Each row is a point on a landscape with many valleys, with its height.
From any point a ball rolls to the lowest of the 2 points nearest to it. It stops when none of these is lower. Distance is the straight distance between rows; heights are no part of it.
tiva: [128 136 169 127 149 171 128 155  79 137 140 127 142 176 100  83 139 175
 150 124 187 130 116  91 112 157 130 151 118 148 112 177]  height 474
vuro: [102 122  70 155 142 150 117  54 127 117 103 122 141 127 126 125  80 109
 141 124  75 152 123  97 162  95 133 126 134 154 152  93]  height 308
gabi: [107 162  71 146 177 164 114 105 112 100 105 125 116 163 103 109  73 112
 129  99 143 122 126  75 134  84 153 158 134 161 113 139]  height 54
gozev: [ 93 114 124 116 113 152 103  80 138 128 102 148 144 106 119 193 121  97
 105 137 106 126 132 109 130 154 100 122 149 112 120 113]  height 489
Vukud: [ 98 136 165 158 148 187 101 161 147 173 100 132 179  98  87 150 151  73
 105 143 159 144 103 139  96 192 116 152  84 144 166 172]  height 400
vom: [127 151 155 123 138  99 140 145 196 191  76 128 165 106 121 188 149 125
 145 109 149  93 154 142 111 170 119 162  73 132 137 142]  height 579
zif: [131 191 152 135 114 154  91 136 138 106 103 119 142 118 140 140  85 110
 170 100 163 118 183 166  92 122 163 174  87 150 112 205]  height 591
renaf: [ 81 105 196  90  94 156  90  73 109 138 113 137 190 152 129 141 131 144
 136 115 121 137 111 111 121 158  93 136 108 142 146 159]  height 437
Ripil: [135 112 163 116 108 100 135 117 130 164 186 107  89  82 165 102 159 145
 122  94 113 170 112 197 149 126 175 148  90 106  68 125]  height 511
dova: [144 106 107 112 104  54 160  83 129 184 138 110 118 135 176 189 121 173
 111  94 125 111 146 150 140 118 126 102 123  99 150 106]  height 497
baf: [ 99  94 181 117 117 159  70  93 128 152 152 123 167 131 121 100 171 149
 112 126 136 147 122 134 135 167 107 160  91 141 156 163]  height 380
Fevo: [137 110  66 166 148 147 146 132  97  94 154 118 117 160 120  79  97 140
 156 135  76 116 123  95 161  74 140 125 104 153 120 122]  height 299
vafu: [159 133 113 121  77 121 172  87 113 133  51 135 165 138 167 175  87 123
 145 118 121  90 129 128 117  97 114  80 152  97 117 102]  height 339
Zit: [147 114  66 129 133  78 119  69 127 110 173  81  99  90 113  73 186 121
 107 125  92 170 120 142 162  85 116 102 140  96 142  83]  height 91
tel: [133 126 102 159 122 141 165 129 158 138 136  94  81 123 132  54 143 136
 119 132 111 177 120 137 171 100 114 117 160 104  78  90]  height 257
bisi: [123 145 167 138 136 113 126 155 153 192  89  89 178  97 132 131 139  91
 164 108 138 114 165 168 110 170 151 186  23 157 179 194]  height 213
Gikep: [137 111 156 119  75  98 147 117 114  84 196 154  85 131 144  71 152 159
 105 104  82 188  85 148 128 130 152 127 163  99 115 134]  height 397
tilem: [116 125  75 155 177 166  98 115 173 130 129 118 115 100  98 113 113  87
  93 152  99 138 142 107 143 118 136 142 127 150 145 105]  height 735
fugof: [117 119 167  99  88 162 140  75 125 130 108 170 131 101 137 130 118 163
 126 105  87 149 104 106 106 162 124 122 147 118  96 129]  height 674
Zabid: [105 139  86 165 160 156 135 157 171 129  68 143 134  88  64 171  91  56
 102 146 129 110 131 127  89 126 124 154 141 154 151 128]  height 424
fezaz: [149 107  74 141 211 117 102 120 172 162 120  97 146  73 105 125 147  79
  82 150 104 134 101 137 122 121 161 119  84 164 128  68]  height 693
Bika: [128 104  70 133 168  65 158 115 152 167 150  75 105 134 146 137 131 153
 122 126 105 108 161 137 163  87 113 109 103 125 148  92]  height 425
toren: [ 92 152 172 152 119 147 122 165 151 131  56 165 192  99  71 177 124  55
 152 143 142 110 123 158  88 181 101 163 101 133 140 156]  height 656
vivir: [103 171  86 109 188 143 108 115 111 106 119 126 128 164 111 100  80 147
 121 124 144 130 128  65 142 105 130 148 167 177 128 107]  height 164
Gom: [159 114  91 128 202  94 127 148 172 186 105  97 142  69 107 152 157 101
  82 132 119 138  93 135  80 140 161 104  96 155 110  64]  height 673
mopuf: [169 139 115 145 114 133 166 133 143  94 119 123 138 127 128 124 103 175
 160 143 143  46 176 140 114  85 112 123 137 130 110 143]  height 193
pobe: [136 100 109 133 107  79 109 110 130 124 209  93  99 109 145 136 190 123
  99 136 116 171 133 202 171 115 116 125 145 109 138 113]  height 440
kivof: [130 109  65 142 111 112 155  53 103 132 136 105 106 101 154  86 138 108
 143 112  99 197 123 107 156  66 110  81 117 106 175  85]  height 245
nonu: [151 111 110 149 175 137 135 193 141 140 160 103  85  69  89 155 157 128
 111 172 124  89 133 145 119 149 148 119  71 116 130 120]  height 298
Laz: [131  91 130  97 142 114 102  84 178 156 128 124 150  73 118 158 188 114
  64 139 110 133 108 153 126 132 103 101 120 116 134  90]  height 211
dis: [137 140 130 111 156 124 137 218  75  81 165 126 109 206  82  93 135 150
 151 168 125 106  92  94 156  95 127 131 177 146 109 105]  height 559
Lofom: [103 132 185 104  94 160  87 101 136 126 127 132 138 127 174 103  96 138
 145 120 115 140 139 151 118 135 132 145 126 152 105 159]  height 624
zadon: [153 107 176  82 110  71 103 141  85 111 144 199 132 192 190  93 132  88
 103  91 139 168 105 119 144 165 164  94 193 129 161 117]  height 247
Zopip: [143 129 104 156 153 169 145 177 131 110 128 116  93 170 117  67 125 140
 132 115 139 148 126  72 141 109 150 132 125 125  57 125]  height 307
peri: [164  99  73 151 104 129 188  98  97 136  88 123 129 144 173 117  93 120
 153 112 122 142 138 102 123  72 116  72 147 124 154 117]  height 242
Lese: [124 157 116 144 147 177 129 127 124 105 142 131  90 119  84 133 102 157
 136 150 147  76 164 109 104 130 115 155 139 144 124 154]  height 331
dobel: [ 75 153 158 112 112 150  93 103 136 119 121 168 146 116 136 191 105  79
 133 151  90 132 120 136 119 182  89 106 149 120 105 116]  height 518
dez: [109 144 119 110  60 127  98  83  94 129 157 140 121 139 211 121 105 106
 119 119 113 201 118 163 161 123 119  99 174 106 160 127]  height 370
Mer: [117 133 147 147 157 175 112 199  93 126 130  86  76 127  78 105 150 129
 131 196 152 100 105 106 190 124 121 138  73  68  99 135]  height 615
sivub: [ 92 128 164  86 104 150 136  82 102 115  87 167 141 140 120 159  98 140
 142 126  96 136  95  82 106 165  94 105 162 112  88 102]  height 639
fega: [194  93 122 103 122 125 145 107  84 120 104 172 129 191 159 112 121  85
 105 115 132 137 114  93 121 122 139  61 193 110 173 108]  height 309
kol: [113 140 104 128 132 168 121 113 163 140  76 127 141 132 118 155 117 119
 121 115 156 111 153 108 126 109 109 145 131 127  87 149]  height 398
Semaz: [104  90 182 116 115  87 111  99 151 171 110 137 181  73 135 198 156  91
 122 117  91 121 117 168 101 168 133 138  72 136 154 114]  height 300
Fege: [108 132 143 151 120 162  83 187 117 108 195 110  81 130 103 130 143 129
 131 171 131 119 141 169 165 148 136 159 103 116 111 159]  height 338
nusup: [ 94  91 177 104 101  98 102  92 144 165 112 117 176  89 151 174 131 101
 131 109 111 111 154 162 117 144 137 157  59 152 166 145]  height 349
sigo: [144 100 146 154 152 135 140 166 177 155 134 126 128  66 108 153 161 127
 108 154 143  87 133 153  98 174 130 144  70 144 149 134]  height 259
Numid: [122 104 112 109 128 150 131  80 113 109  71 137 158 167 117 125  87 133
 109 117 118 113 117  61 117  89 130 126 144 137 112 107]  height 574
Sukob: [ 93 161 157  78 141 139 109 124  87 119 100 152 190 187 145 167 113 117
 124 112 168 142 101  65 113 142 109 103 155 142  80 114]  height 638
lamet: [119 124 145  99  72 100 151  77 142 166  95 150 155 101 183 183 116 129
 121 101 108 101 126 158 139 133 106 104 111 100 118 119]  height 405
Fazu: [124 110 129 129 109 148 111 107 151 114 168 133  95  99 130 111 151 165
 108 144 105 148 130 137 137 147 112 129 155 116 124 124]  height 581
Lozi: [133 146  92 153 138 135 122 156  98  99 169 119 103 176 133 113 110 152
 149 143 155 144 156 116 139  99 104 121 200 138 117 144]  height 467
tumig: [141 114  60 108 113  85 142  32 121 121 140 106 113  83 127  82 161 121
  99 114  80 193 101 123 149  76 121  88 138  91 161  90]  height 168
Vefit: [ 89 120 167 131 135 173  85 110 123 162 144 124 167 135  96 122 147 123
 109 128 176 113 133 138 122 158 103 181  95 153 176 183]  height 336
moge: [113 127 119 112  67 111 116  81 122 159 160 137 116  92 200 144 121 103
 124 120  96 183 130 197 164 115 115 100 148 103 155 135]  height 330
bamud: [129 150 131 137 123 155 134 216  90  89 153  93  89 185  79  96 128 145
 151 171 112 120  89 104 185 101 113 134 168 118  85 105]  height 580
veno: [120 113 119 107  94 112 102  74 131 147 154 140 136  77 174 178 140  85
  92 119  95 161 121 183 134 138 127  98 139 111 151 117]  height 294
vez: [116 135 134  99  54 145  88  81  88 128 127 132 132 141 211 150  62  98
 130 121  99 152 135 160 130 125 136 101 144 135 159 135]  height 432
sisom: [144 123  89 144 149 128 140 105 111 112 113 146 135 178 163  60  88 107
 150 123 104 167 116  82 144  72 124  82 179 158 148  97]  height 366
peda: [124 112 158 106 131 140 135  88  89 104  58 149 191 168  96 151  82 149
 138 124 164  98 106  71  84 108 123 122 169 133 127 112]  height 529
Mopa: [157 136 113 107 220 115 152 153  89  84 148 147 136 182 105  93 100 133
 147 131 159 107 121  74 100  83 169 119 170 172 127 105]  height 466
Vuva: [132 113  81 136 109 121 154  73 102 135 107 142 136 152 165  62 110  92
 129 108  97 190  95  85 164  64 115  68 138 112 172  86]  height 311
nel: [101 128 173 150 142 179  78 153 149 178 131 116 163 107 115 121 150  95
 117 136 164 147 129 160 120 174 134 156  72 148 167 186]  height 375
Tok: [142 120 127 113  84 107 148  86 114 130 193 141  95  77 154  95 157 144
 109 100  95 193 103 176 137 125 161 129 139  88  96 132]  height 448
Bago: [142 110 146 136 107 103 100 154 127 119 221  82  83 109 128 142 183 119
 125 158  97 142 120 216 173 135 140 145 111 116 109 111]  height 411
dateg: [154  75  91 140 100  67 198 146  99 112 178 106  97 150 135 105 179 129
 117 111  89 156 103 131 169  73 121 100 138  84 112 104]  height 359
beb: [128 139 160 131 107 148 104 118 140 121 128 127 171 150 144 133 111 151
 138 123 197  81 157 160 115 101 116 161 110 141 122 187]  height 548
Fogak: [109 162 139 138 188 198 113 139 116 143 114 119  85 144  61  86 131 135
 123 140 200  90 137 100 116 139 106 162  88 132 146 171]  height 403
nifed: [ 96 119  76 127 154 139  80  89 132 107 144 117 122 125  96 124 123 114
  74 139 119 137 143  82 149 115 118 144 145 141 157  99]  height 755
Feba: [138 169 172 146  83 132 138  91 119  98  76 146 192 112 105 159 116 140
 178 125 171  68 161 145  81 122 144 190 118 128 137 154]  height 533
Mez: [ 91 166 199 124 128 173 100 126 150 144  82 156 190 111  91 149 115 104
 178 164 134 105 122 148  92 191  91 146 116 153 143 156]  height 634
Fepa: [123 140 154  96 128 110 116 163  96  80 180 144 111 168 169  97 118 180
 155 133 137 153 114 139 128 143 147 140 176 178 122 131]  height 725
zanes: [153 109 137 117 134  91 149 165 135 142 187  95  73  79 115 149 173 181
 143 154  79  94 124 176 152 142 133 108  92  94 108 106]  height 406
fip: [151 166 165 166 136 164 154 147 138 138  80 137 146  84  76 124 146 119
 164 148 170  66 141 145  85 184 118 181  73 133 169 180]  height 584
gibog: [152 164 141 157 168  98 134 231 186 164 129 117 116 111 124 170 149 125
 120 125 172 109 150 166 111 173 144 145  33 132 152 165]  height 60
vade: [168 114 131  97 117  91 165 128  86  81 152 186  94 171 168  95 135 134
 139 118 109 179 103 115 119 144 138  78 220 131 175 126]  height 347
ker: [108 135 145 113  96  76 115 169  97  80 186 132 105 173 161  91 141 161
 132 114 130 183 104 128 161 162 140 150 191 155 122 109]  height 746
tana: [ 91 125 113 153 132 135 133 154 156 126  44 156 148  88  77 199 107  49
 136 155 102 107 135 136 100 152 104 147 142 107 121 109]  height 447
Miv: [112  94 181  77 101 129 110  82 101 103 114 160 166 176 152 130 134 165
 114 109 129 142  94  90 103 143 118 117 143 141 150 149]  height 481
poz: [113 139  73 136 132 151 120 117 160 147 100 107 127 147 150 121 119 112
 113 111 139 153 149 107 165  83 105 111 145 117  87 131]  height 361
Rumos: [116 130 133 123 139  69 137 118 175 195 104 118 135 106 140 201 141 141
 118  91 137 104 161 132 122 150 134 139  91 118 120 119]  height 557
Mudun: [130 130 172 162 163 165 121 203 103 136 125 101  79  99  94 122 157 120
 146 204 178 100 116 135 167 158 112 122  44  62 122 173]  height 628
figus: [123 122 117 112  80 103 166  84 132 155  54 128 153 112 153 202  94 115
 143 112 111  92 137 136 134 140 107 106 129  91 108 103]  height 373
Toliz: [ 87 153 181 108  90 158  86  95 133 131 104 156 164 110 153 159  94 103
 156 128 108 126 138 144 109 157 113 136 124 144 100 148]  height 567
kig: [116 102 171 124 138  73  98 144 160 178 149  91 155  83 152 154 138  94
 126 112 115 117 158 168  92 143 168 161  42 162 162 131]  height 260
Kivi: [121 128  69 162 152 154 121  91 119  98 136 141 131 152 125  72  91 142
 139 113  76 147 113  85 166  96 157 135 115 162 129 105]  height 205
sigad: [127 118 157  89 135 117 127 193  85  62 168 132 111 201  93  88 148 194
 137 160 137 111  91 103 149 123 112 141 163 142 125 119]  height 537
tameb: [154 135  75 162 165 148 154 159  93  88 141 120 118 181 109  83  89 131
 170 136 113 107 135  98 136  46 141 119 138 148 109 134]  height 365
bam: [139 161 121 161 155  74 129 201 180 165 150 125 124 101 132 207 141 115
 116 112 141 115 160 167  91 171 166 150  73 152 148 145]  height 105
tise: [ 98 125  98 120 147 144 100 124 103  96 175 124 102 160  85  99 130 158
  94 144 139 104 139  77 149 112 113 160 143 141 142 123]  height 777
Zan: [121 133 133 156  89 155 102 185  95  98 202 104  88 137 120 126 150 141
 151 152 100 142 122 151 170 136 136 148 136 105  83 139]  height 302
figal: [ 85 125 178  57  98 105  77 113  98 106 153 150 138 160 190  91 115 139
 117 100 112 182 105 116 128 147 149 135 141 156 141 125]  height 504
dabo: [119  97 155 138 118 148 111 120 167 138 132 142 144  81 120 158 142 131
 108 148 131 103 140 151 112 159 121 153 102 148 147 149]  height 218
kug: [154  95 146 103  93  97 162 119 108  76 169 183  86 166 157  80 137 161
 118 113  86 172  79 128 117 136 150 100 185 106 154 144]  height 367
suvi: [155  82 151 137 100  90 126 175  79  74 187 153 116 217 147 114 146 121
 116 128 131 137 118 112 144 118 143 118 178 124 134 136]  height 295
Vis: [131 110 117 122 145 120 143 146 118  81 144 133  98 169 112  34 133 163
 117 121  90 150 101  58 143 119 147 123 149 141 113  86]  height 644
beluv: [126 111 136 143 139  88 101 165 159 159 181 109 130  93 153 175 141 113
 119 128 125 112 166 193 119 142 157 154  71 155 144 150]  height 174
pupe: [136 152 143  96 150 143 125 119 128 109 113 147 168 162 149 117  93 174
 132 146 156 122 115 104 101 103 116  87 199 147 109 112]  height 451
dilob: [163 123  91 136 157  94 139 107 142 176 177 120  95  36 141 151 172 108
 116 126 102 167 132 183 109 144 142  95 146 128 129 106]  height 630
gili: [155  92 102 106 153 104 101  79 161 126 155  97 110  80 102 101 201 134
  74 135 106 139 122 152 142 114 120 107 122 116 127  82]  height 167
Vobe: [129  98 124 110 140 143 138 108 124 100 113 153 133 163 125  78 111 158
 108 117 110 134 109  54 122 105 126 120 157 143 111 104]  height 611
fidon: [ 78 106 129 134 134 144 120 107 148 141  76 139 153  90  78 202 127  71
 117 143 106 121 131 113 118 160 110 134 128 108  99 102]  height 468
temap: [124 107 145  62 109 121 119  91 105  82 101 154 144 184 148 139 116 175
 101 125 127 136  92  75 118 145 113 102 179 128 157 112]  height 507
Dono: [131 123 168  97 163 127 134 185  81  97 157 133 125 193 103  67 156 186
 137 139 184 127 101  86 137 149 124 149 145 163 117 129]  height 512
Darep: [118 125  97 106 131  83 169  70 143 186  79 117 132  78 136 190 117 110
 122 114  80 117 134 135 140 121 107  87 124  96 137  75]  height 415
dedaf: [126 174 160 155 118 140 151 197 172 139  30 164 182  89  83 166 139  67
 156 136 152 121 117 169  72 179 127 181  82 132 150 157]  height 667
bod: [169 119  99 117 185  78 126 112 154 182 140 110 123  50 124 162 171 104
  87 126 105 145 107 156  89 141 140  95 137 144 110  79]  height 653
Mene: [111 125 130 135 145 167 135  99 141 143  61 116 159 128  79 138 114 132
 130 115 164  84 144  91 112 105 108 162 104 135 108 147]  height 433
puvil: [123 115 105 119  93 118 109  76 129 101 162 136 108 126 144 112 153 155
  83 114 106 172 119 124 147 125 108 111 176  94 131 118]  height 560
Bifud: [129 117 135 126 109  59 146 109 135 173 119 117 138 138 169 199 121 163
 126  86 144  86 166 127 131 134 136 144  94 120 127 136]  height 530
tisu: [133 142  86 173 117 149 141 181 113 120 182  87  69 126 113 115 161 128
 160 155 106 153 146 132 175 115 113 126 146  96  86 127]  height 256
kedu: [132 137  89 179 118 141 162 160 119 112 165  86  70 151 115  58 139 125
 162 141  99 175 121 118 173  86 109 121 163 114  97 101]  height 208
repe: [110 140  78 137 109 124 120 117 153 160 131 110 123 136 166 101 154  98
  93  95 132 186 130 117 177  86 107 106 159  88  81 116]  height 332
tari: [156  97 165 107 126  76 110 159  85  87 164 170 131 212 168 105 142 113
 116 106 162 150 123 105 144 149 162 122 188 142 149 129]  height 271
Kesok: [145 170 157 156 120 149 154 111 132 106  75 141 150  96  58 132 137 136
 173 139 176  53 152 133  76 141 129 198 106 128 151 156]  height 563
mude: [119 178 129 102 213 125 147 145  99 104 138 135 150 164 107 119 102 166
 133 120 213  99 113  95  85  75 153 126 168 165 124 123]  height 515
Gek: [133 138 164 135 109 141 137  93 107 106  61 144 195 136 103 166  89 149
 153 123 173  83 135 106  75 105 132 144 148 122 115 134]  height 492
bet: [ 90 173 170  90 132 152  88 110 105 125 107 146 195 179 134 170 100 132
 142 121 193 119 121 112 108 127 105 125 147 141 109 145]  height 606
Fipal: [132 161 183 154 122 177 115 137 154 154  80 138 173  88 109 112 123 108
 171 152 142 102 146 156  98 189 125 172  81 155 167 177]  height 607
Gegak: [126 153 157 152 132 149 128 145 128 161 108 100 149 105 110 126 139 105
 168  97 159 115 165 163 113 164 149 185  28 144 160 224]  height 152
dizaf: [154 140 127 133 148  74 167 142 193 189 146 120  85  88 137 145 137 168
 136 130 102  89 157 157 124 157 131 111 110 115 125 100]  height 475
Loga: [126 156 111 145 134 154 121 187  93  84 169 114 101 185 101 122 117 148
 142 143 167  97 144 134 139  80 112 141 156 121  90 164]  height 495
kivo: [120 126 195  98 109 147  99 132 116 100 162 132 111 150 161  69  97 182
 163 138 110 144 126 148 111 140 147 150 138 172 121 147]  height 682
boke: [110 177 183 125  96 158 119 110 146 130  57 135 179  97 130 160 108  97
 196 106 126 119 154 150  95 152 130 153  99 130  96 170]  height 619
bilu: [121 135  92 147 106 110 152 119 145 145 141 108 116 131 133  38 149 104
 105 100 118 200 105 124 183  72 121 110 168  94  94  79]  height 297
nukeg: [108 111 129 116  75 124  86 100 120 131 138 113 128 113 198 159  79  97
 123 110 107 130 175 173 135 113 152 137 112 138 142 151]  height 500
mifet: [153 123 167 126 126  90 154 157 178 164 174 115  86  76 150 129 152 178
 145 147  96  92 141 202 136 161 137 124  88 119 123 115]  height 441
Kef: [121 133  81 142 163  83 158 108 170 188  84 109 134  67 124 188 115  84
 127 126  80 129 139 132 128 128 123 102 128 131 143  77]  height 446
tadol: [116 117 141 127 146 172  98 114 142 125 150 120  90 103  96  87 156 169
 102 152 129 139 130  88 133 173 121 141 118 123 122 111]  height 609
Kupu: [134 141 142 166 116 102 158 193 170 157  86 141 172  62 118 187 143 107
 130 135 131 124 108 154  65 194 168 175  78 156 154 114]  height 689
Pano: [110  98 129  93 108 147 148  71  97 106  64 154 152 153 117 149  91 116
 118 117  86 134  90  64 120 128 120 106 151 104 107  80]  height 610
Semu: [189 120 119  81 152  84 152 118  86 101 121 172 105 185 165 105 138 112
 141 128 139 156 117  97 128 147 148  55 220 131 197  98]  height 329
Pinu: [126 111  96 101  74 126 135  60 110 119 129 140 120 127 150 132 139 129
  84 114  93 173  98 114 145 120 105  81 164  77 159 109]  height 543
Bal: [128 181 174 129  91 157 110 124 149 119  86 131 176 122 159 137  90 120
 183  93 143 126 157 149  76 123 154 147 104 142  80 186]  height 631
lis: [130 115 103 135 102  60 132 143  99  92 156 139 109 172 139  64 153 124
  99  92 125 185 107  80 152 134 134  92 208 108 159  93]  height 771
dag: [129 147  75 157 167 171 138 126 125 108 101 118 117 153  86 109  81 125
 141  99 134  98 138  92 125  78 154 159  84 148  94 156]  height 150
zel: [203  76 103 138 128 118 176 118  90 115 110 144 127 178 162 104 102  98
 143 124 129 122 142 107 120  75 131  55 175 121 162 119]  height 283
Ful: [120 113  57 152 162 112 146  74 151 155 100  98 130  94 126 159 102 103
 141 119  77 127 152 119 155  96 136 123 102 143 150  94]  height 390
malu: [126 157 144 142 115 153 108 176 121 103 158 119 126 168 125 125 123 149
 156 125 190  83 157 170 124 100 131 157 104 129  97 196]  height 523
Tulom: [143 115  64 166 198 148 102 122 169 139 146 100 116  86 100  90 139  92
  99 160  97 136 127 139 160 117 157 129  88 153 136  91]  height 715
vafa: [126 104 130 122 139 150 122 127 124  97 150 117  92 134  91  47 158 185
 104 137 103 145 105  63 142 145 141 138 113 120 111  90]  height 640
Siked: [145 135  94 146 175  52 158 129 180 198 157  91  92 111 127 133 132 146
 140 137  92 108 163 146 137 111 109  99 119 126 151  88]  height 464
vul: [120 118 127  73  73 135 128  74 114 101 112 159 131 168 159 139 122 143
  88 123  98 155  75 109 126 135 107  74 172  88 163 120]  height 527
pade: [129 106 175 114  80 140 145  87 114 131  66 147 205 140 139 156 115 138
 148 107 142  91 121 115 105 123 108 126 115 118 106 145]  height 532
Gezed: [120 145 134 154 161 191 110 167 123 134 133 108  80 132  86 103 150 138
 117 147 191 125 146 112 140 158 124 151  70 105 112 179]  height 377
kan: [136 101  69 140 135  95 161 137 130 138 146  88 111 148 146 143 130 151
 123 129 129  91 164 130 165  75 108 124 113 120 120 125]  height 383
bar: [143 156  97 159 158 171 144 171 153 120 124 132  82  94  82 132 114 123
 133 162 139  59 163 125 115 137 121 145 101 131 135 154]  height 376
ponu: [114 172 162 140 159 183 129 129  81 145 137 116 123 154  77 101 132 160
 150 118 200  89 127 114  97 152 117 167 105 139 146 196]  height 436
Vemek: [149 137  82 151 159 143 151 186 133 144 146  97  66  77 100 142 141 136
 155 164  85  90 149 130 155 123 139 109  76 101 102 116]  height 335
Redeb: [141 109 128 141 125 138 119 112 158 148 181 131  94  58 139 139 164 137
 103 135  96 145 136 181 127 158 135 122 125 122 112 123]  height 605
difam: [139  80 100 146 110 113 141 145 106 111 164 119 121 169 146 146 141 155
 115 120 141 101 150 127 153  86 115 136 120 121  99 155]  height 348
Tuv: [120 145 136 140 177 104 153 172 194 194  40 115 161  99  69 183 152  88
 121 106 162 117 128 120  99 164 128 157  55 127 147 128]  height 597
resu: [134 121  94 101  99  73 140 118 100 110 121 162 123 164 144  54 139  97
  90 101 112 190  83  73 156 122 126  58 194  83 193  89]  height 779
dud: [100 168 147 122 184 181 107 126 161 139  69 148 130 119  57 129 101 102
 126 150 165  94 123 107  94 151  98 160 139 159 150 140]  height 362
Vuk: [118 145 122 144 127 167 115 209  86 107 137  83  84 160  67  92 147 124
 136 179 117 111  90  99 204  98 130 147 114  83  89 103]  height 598
valu: [172 119 136 144 115 129 150 142 102  70 151 142 150 176 133 125  99 175
 142 145 153  73 146 132  91  76 131  99 168 134 123 142]  height 264
Vofas: [103 117 177  72  76  93 100 101 115  93 171 161 120 147 169  64 140 146
 100  99  99 202  69 135 129 142 160 131 148 107 143 130]  height 445
Lalof: [ 90 182 110  78 190 153 117 121 117 119 111 135 127 130 103 130 102 162
 131 137 174 118 123  82 124 141 113 152 168 179 119 114]  height 255
dal: [144 123 121 128 123 135 144 206 116 144 150  88  82 101 104 148 160 161
 153 168  92  83 117 141 189 116 126 122  93  80  84 118]  height 371
repu: [ 76 173 145  88 169 166 104 118 141 132  88 149 144 117  82 155  95 123
 133 156 147 105 130  98 112 163  93 146 165 158 123 112]  height 322
Nezop: [200  90 140 142 133 120 150 134  92  88 139 153 144 192 153 117 101 139
 130 142 152  98 147 121  98  86 141  67 190 123 149 125]  height 306
bapub: [115 139  97 128  80 125 109 107  94 126 156 133 113 164 191 125 121 127
 134 126 146 204 135 124 158 124 103  97 200 114 159 120]  height 401
fuf: [109 141 161 137 132 169  96 124 138 114 143 148 117 109 105 146 112 143
 130 149 144 100 154 137 109 165 126 170 134 160 139 168]  height 272
pov: [143 147 107 125 136 144 142 113 132 125 103 140 135 165 160  94  89 132
 142 131 132 149 126 104 123  80 106  78 207 130 100 113]  height 410
las: [124 106 189 127 105 148 107 120 130 162 166 100 101  83 159  72 165 134
 135 108 115 184 119 173 138 159 168 151  71 111  81 138]  height 569
rez: [146  69 117 132  77 103 139 153  90  82 187 122 111 187 148 133 149 151
 112 132 122 122 125 147 161  91 118 124 151 107 125 144]  height 320
Ras: [118 157 131 130  98 132  84 124 145 116 116 120 137 110 167 168  73  90
 154 112 138 109 184 170 106 120 160 165 102 156 137 177]  height 555
nolon: [133 132  85 156 162 176 145 133 148 129 106 103  93 124 110  99 110 135
 126 100 115 133 142  85 138 113 157 142  81 124  69 132]  height 239
lif: [ 88 154 174 107 113 157  70 108 127 135 114 135 196 160 142 146  99 130
 141 125 191 108 150 147 106 115 110 145 118 149 122 177]  height 576
nopot: [173 156 137 145 105 130 159 135 170 116 109 137 128  89 138 137 127 169
 171 151 138  52 180 163 112 136 118 153 102 136 117 147]  height 116
bupe: [139 112 127  75 109  49 144  58 135 175 158 128 117 105 168 162 154 156
  89  97 110 140 102 181 139 111 128  96 122  83 142 112]  height 465
Zulak: [125 120 129  77  87  97 167  76 130 176 125 156 139  91 181 159 126 137
  95 101  94 141 104 167 150 113 111  90 117  81 112 119]  height 435
desez: [121 134 116 153 143 167 115 177 131 115 143 103  87 166 104  80 149 146
 113 130 172 154 130  94 153 138 139 151 109 103  64 143]  height 343
pevim: [128 125 121 119 122  45 138 195  93  70 173 143 106 170 136  91 162 141
 119 104 134 170 106  85 158 169 146 119 204 148 135  92]  height 760
Rup: [161 161 130 156 119 118 164 160 197 145  98 142 113  65 146 156 128 142
 161 142 124  80 172 159 107 174 130 152 105 143 126 136]  height 176
suf: [137 151  84 183 157 143 164 187 175 118  90 142 108  83  76 154 117  86
 101 149 148  72 137 137  81 130 129 163 113 148 167 138]  height 404
ribol: [164  60 116 137  81  73 181 136 108 111 161 126 111 181 164 109 162 125
 103 115 129 151 107 158 170  78 112  98 158  92 143 118]  height 340
bafol: [141 164 160 115 172 145 128 159 122 111 143 139 158 167 118 109 108 186
 152 131 200 116 129 121  91 102 141 122 172 157  99 139]  height 496
zos: [126 102 163 145 118 145  94 183 129 128 195  94  88  92 136 132 156 127
 138 168 109 122 138 194 153 156 148 149  68 124 111 141]  height 372
Novi: [115 100 153  93 118 100 110  84 148 162 138 146 163  65 144 205 155  81
  85 129  87 128  95 177 113 156 115  97 106 114 129 101]  height 251
nekuz: [170 108 110 146 183 113 147 168  90  87 150 147 119 202 119  75 112 103
 154 134 113 122 134  73 135  81 150 100 181 152 119 111]  height 420
maped: [120 135  71 149 112 136 115 104  90 122 145 114 112 162 156 127 115 127
 128 131 152 177 159  85 144 109  99 107 188 129 151 130]  height 430
Vigim: [130 123 122 152 134  89 146 161 168 164  99 143 159  46 123 210 140  98
 109 128  99 134 109 155  68 175 156 130 127 142 129  89]  height 709
puz: [136 159 137 176 130 132 158 209 169 147  63 139 162  78 104 168 140  94
 119 132 170 127 100 153  65 180 149 164  66 143 161 156]  height 676
luzan: [161 132  78 141 114 140 166  91 105 126  52 123 166 154 163 138  62 102
 159 123 129 122 135 105 118  66 120  70 153 124 133 109]  height 291
lisuz: [138 150 147 143 144 141 129 177 155 154 116 107 116 113 113 152 150 127
 144 106 184 114 161 162 123 167 140 165  32 128 127 202]  height 103

Two balls start at each pair of points below. Name the first point that both come to, or write -.
Tuv, Kupu | -
beb, tiva | -
sigad, ker | -
nifed, vafa | Fazu
Bal, lif | dez

Where does a ball stop that starts at each point below?
bet | Novi
Mer | gabi
lis | dabo
puz | Gek
boke | dabo
dizaf | dabo

Call two points neighbours if one is among the 2 nearest of the other. Go from one point of each pair to the other, from neighbour to neighbour, staying as low as possible. Name the highest point that can't be avoided.
nopot, dabo | dizaf
zadon, Kivi | Kef
zadon, peri | vade
Vefit, peri | figal
gibog, Zit | nusup
peri, nopot | Nezop
